Each row is a point on a tangle of strands that fork and nearly touch. The rows are in no order.
(in the rows, 128 means zero)
Two points are linked if the straight distance between their rows is under 101. Some points are linked to none.
Q155: [ 98 122 112  92  95 163 132 137 136 148 100 137 115  95 163 134 142 135
 149 155 126 139 161]
Q806: [152 172 119 123 115 129  88 118  90 110 127 122 174  95 135  93 165 174
  91 133 106 157 111]
Q416: [112 164 140 135 103  98  86 140 159 121 144 105 169 151 187  99 216 175
  94 135  84  78 157]
Q262: [ 75  50 150 109 122 138 154 130 113 136 153 128  98 122  86 176  51  53
 188 115 163 129 116]
Q747: [105 105 131 134 160 107 135 159  88  79  93 132 174 100  72 120 110 143
 101 120 176 175  96]
Q386: [150 152 143 180  80 118  98 142 106 143  99 139 148 140 155 118 123 151
 151 134 155 152 130]
Q218: [120 127  96 139  79 189 111 119 124 200 132 154  69 135 160 169  98 115
 170 126 166 161 144]
Q321: [ 91 129 167 137 217  90 136 114 123  72 106 112 118 131  75 119 148 135
 119  63 166 121 114]
Q305: [176 163 171 114 222  81 121 127 154  74 151 132 148 128  57  91 144 131
  78  89  98 117  95]
Q210: [136 103  62  78 102 181 133 100 140 156 144 150 100 117 127 139  84 109
 139 158 150 167 138]
Q721: [ 59  88 184 145 109 168 110 104 124 161 149  99  79 158 159 139 102  75
 187 141 121 101 125]
Q430: [ 66  62 181 137 129 157 128  79 105 160 179  87  83 151 140 156  62  69
 162 117 137 112 121]
Q144: [129 166  40  86  97 174 115 139 134 161 101 168 101 113 175 153 141 160
 149 159 160 172 155]
Q549: [ 93 179 144 132 150  94 109 129 183 112 168  81 156 158 200 120 227 162
 110 123  87  68 157]
Q801: [136 166  89 137  82 179  95 118 151 187 135 159  83 129 200 160 116 131
 162 141 136 146 159]
Q573: [ 90 175 122 118 117 133 105 128 135 115 101 100 170 127 172  99 197 182
  95 153 108  99 144]
Q202: [157 116  72  94 119 161 156 143 154 151 132 109  93 103 146 148 122 107
 126 151  83 103 125]
Q638: [112 141 170 144 174 108 139  89 146 113 130  82 103 140 135 115 159 126
 143 112 138  84 149]
Q776: [158 132 188 173 118  89 129 126 119 141 123 124 120 145 128 132 133 141
 133 106 126 103 139]
Q490: [136 196  74 141  76 161  98 157 139 144 130 122 147 145 225 123 194 162
 110 166 116 140 154]
Q705: [ 96 162 183 147 215 100 135  91 149  98 135 103 114 148 122 127 165 157
 136  80 164 101 130]
Q429: [126 187  89 145  69 164 115 125 145 156 125 140 118 158 218 149 153 145
 144 169 133 151 163]
Q78: [161 131  79 127  94 146 123 129 117 182 137 181 128 117 132 146  89 144
 152 125 147 163 144]
Q840: [143  86 110 136 159 107 158 169 106  78 112 166 171 127  62 121 102 103
 123 131 182 173 101]
Q230: [139 146 178 178 127 110 112 128 156 135 142  97 154 145 157 119 175 157
 121 119 128 100 161]
Q147: [136 110  95  94 164 138 150 133 142  94 126 129 110 123  94 112 117  96
 116 166 116 119 110]
Q678: [106 131 153 133 102 130 129 136  98 131  96 104 169 130 150 112 167 179
 110 143 164 148 148]
Q812: [ 56  52 163 139 148 117 153 148 111 112 175 130 110 139  68 180  41  40
 170 102 141 118  66]
Q471: [186 124 118 124 127 132 121 154  84  91 106 190 176 111  81 108 128 132
  83 122 127 188  85]
Q562: [135 142 107 110 135 148 132 158 104 125  76 151 139 114 142 109 112 173
 112 171 157 176 127]
Q899: [ 67 149 151 119 129 118 124 133 188 113 142  64 149 152 205 109 228 149
 113 138 120  98 172]
Q516: [133  66  82  92 131 144 157 109 116 132 150 160 106 121 106 133  84  95
 143 143 148 158 136]
Q176: [115 157 117 136 102 142 108 151 112 145  83 147 128 133 145 110 115 155
 151 160 178 174 142]
Q290: [102  73 165 159 172  64 148 125 116 117 155 122 108 140  90 146  59  72
 148  73 144 111 107]
Q469: [183 174  78 132  99 162  84 129 123 133 119 144 157  98 143 120 156 172
 109 139 114 157 127]
Q151: [177 139  93  90 147 140 113 143 103  95 114 165 182 124 100 105 110 152
  74 158 113 170  92]
Q253: [139 133 140 182  80 127 126 136 114 160 127 136 117 149 138 139  80 125
 171 129 163 153 149]
Q790: [150 140 112 134  99 141  97 114 165 161 157  97 107 116 168 116 126 121
 133 139  78  74 140]
Q656: [128  98  82 118  98 194 125 104 121 179 147 160  87 111 122 173  73  96
 173 142 149 163 118]
Q706: [145 158 102 140  83 129 101 126 171 145 148  91 130 120 194 107 191 135
 130 145  83  83 156]
Q771: [ 86  99 163 115 193 133 157  90 154 100 137 114  82 122  93 133 129  78
 150 103 124  94 116]
Q704: [ 68 108 159 124 120 104 164 137 102 131  80 110 123 135 113 145 112 122
 149 127 200 156 151]
Q23: [183 108  90 135 126 119 138 133  94 120 131 199 159 127  73 138  98 137
 119 119 146 190 112]
Q980: [ 94 142 127  85 140 140 151 124 104 113  90 105 164 123 130 117 167 178
  92 149 140 141 146]
Q866: [170  99 150 139 175  83 139 146  99  84 145 151 152 134  33 133 108 109
 112  83 129 117  92]
Q223: [ 75 102 143 106 134  79 176 153 104 106  96 141 133 118  70 141  84  95
 136 126 204 171 121]
Q770: [148  85 141 124 174 105 132 113 149 125 140 117 100 127  93 114  88  89
 120 100  99  91 127]
Q882: [145 144 160 100 227  92 115 123 178  87 147 121 127 112  90  98 145 131
  99  84  91  83 111]
Q546: [183  70 114 132 156 116 147 154 124  92 138 179 163 132  39 123 113  89
 116 123 140 144  84]
Q793: [118 125 135 134 138 114 122 151  86 112  76 133 166 109 121 107 106 167
  89 129 158 187 122]
Q898: [124  73 134 134 145  99 149 113 122 118 124 131 101 143 114 144  84  88
 132  95 132 113 126]
Q607: [196 120 173 152 108 133 114 124 148 144 155 118 104 121  96 134 107 122
 138 113  76  86 121]
Q924: [177 138  53  93 123 155 128 146 146 134 117 174 133 112 121 131 107 133
 110 147  90 161 113]
Q357: [106 131 160 147 115 126 122 150 147 134 122  79 168 139 175 123 181 176
 134 156 146 125 179]
Q241: [136  91 124 124 102 159 126 112 133 159 142 137 109 103 126 123  91 105
 154 134  89 112 134]
Q603: [106  76 173 157 118 124 125  93 109 141 177 103 109 137 105 166  79  82
 171  89 127  96 109]
Q654: [ 83 112 162 155 118 115 138 108 113 126 118 109  91 130 148 130 139  89
 154 124 155 117 127]
Q264: [186 115 180 161 124  92 114 158 129 142 133 130 129 131  99 141  97 130
 105  92 100 109 134]
Q508: [104 141 146 114 152 114 138 113 141 122 110  80 105 125 164 106 182 137
 128 143 116  90 145]
Q201: [121 163 107 118  94 144 122 124 131 129 109 126 152 122 145 120 159 167
 117 152  93  98 141]
Q384: [165 109 125 111 139 103 154 127 116 111 131 153 131 113 111 127 139 121
  99  95  86 130 134]
Q817: [161 212  38 129  85 170  95 135 129 144 120 138 137 114 200 128 148 181
 115 160 124 166 136]
Q642: [ 93 110 150 148  88 175 125 110 149 165 148  91  85 161 188 153 134  80
 175 166 137 127 143]
Q828: [155 107 121 160  99 140 129 141 105 157 135 143 105 138 112 150  51 104
 153 127 149 138 113]
Q876: [163 151 179 152 190  87 126 111 126  76 133 108 149 106  83  95 152 137
  79  74 123 118  92]
Q143: [127 187  88  88 104 110 137 119 141 128 132 111 162 119 130 115 161 176
  85 160  74  82 119]
Q877: [ 82  74 129 109  97 142 152 143  94 151 114 127 101 112  85 167  81  80
 175 133 192 167 120]
Q767: [155 165 168 108 147 119  94 115 103 107 120 117 180 115 126  94 161 184
  75 126  81 120 107]
Q646: [197 135 110 147  97 122 107 121  99 155 132 162 143 123 106 129 102 151
 127 113 132 160 127]
Q885: [ 83  73 125 102 117 124 182 170 120 121 133 157 127 138  73 147  63  75
 154 140 176 176 120]
Q279: [139 122 163 151 192  98 140 109 118  82 119 123 145 134  61 116 134 133
 121  93 142 117  98]
Q214: [ 96  59 154 153 155 108 140 112 115 124 188 103  92 144  91 168  46  52
 161  83 126 100  84]
Q697: [105 139 107 128  77 157 117 124 175 144 154  83 118 132 212 148 192 123
 160 163 101  78 147]
Q990: [ 88 130 182 132 114  92 155 132  98 126  78 117 152 134 118 133 154 155
 126 128 181 156 143]
Q675: [150 190 173 112 148  94  97 135 150 104 124 109 153 136 136  97 165 176
  63 104  52  77 118]
Q52: [135 158 114  88 144 120 147 109 153 121 140 101 140 121 106  99 133 135
 109 144  84  63 118]
Q787: [ 98 155 189 156 176  89 124 136 120  90 115 120 145 125 134 116 166 155
 100  93 108 118 126]
Q313: [118 194 156 109 162 103 142 117 157 103 123 104 147 144 137  98 157 162
 108 143  70  72 126]
Q727: [144 151  71 134 112 152  95 122 102 165 105 214 115 131 136 134 116 154
 159 114 159 195 132]
Q956: [145 160  65  96 101 168 106 139 142 168 118 162  91 134 171 151 104 147
 139 159 108 137 152]
Q589: [ 95 126 147 151  97 156 114 125 159 150 138  96 109 160 195 133 190 104
 169 148 137 107 150]
Q627: [151  61 100 137 134 104 162 133 108 130 140 166 121 126  84 148  99  92
 125  96 147 151 129]
Q881: [114 137 142 174  68 146 121 120 138 150 147 130 126 137 177 123 172 106
 149 121 137 118 156]
Q297: [178 151  69 111 110 152 139 141 159 141 129 137 109 106 134 126 140 128
  81 131  73 115 110]
Q50: [119 122 118 105 176 118 145 116 124 101 101 112  93 119 137 101 140 108
 118 152 107 100 121]
Q769: [170 119  79  90 145 145 154 140 128 107 132 149 154 122  84 104 124 133
  89 161  92 141 110]

A fork is a point with three links. Follow the links from the first point to the second and name the forks in between, in order.
Q705 / Q202 | Q769
Q656 / Q721 | Q898, Q214
Q562 / Q769 | Q279
Q305 / Q297 | Q279, Q769
Q230 / Q767 | Q678, Q214, Q898, Q801
Q697 / Q201 | Q589, Q214, Q898, Q801
Q899 / Q603 | Q801, Q898, Q214
Q214 / Q956 | Q898, Q801
Q202 / Q876 | Q769, Q279

A fork is a point with three links, a tip a point with one. Leave the first point through the second and follow the links. Name the first fork or tip that comes.
Q801 / Q429 | Q899
Q899 / Q549 | Q801
Q386 / Q176 | Q279
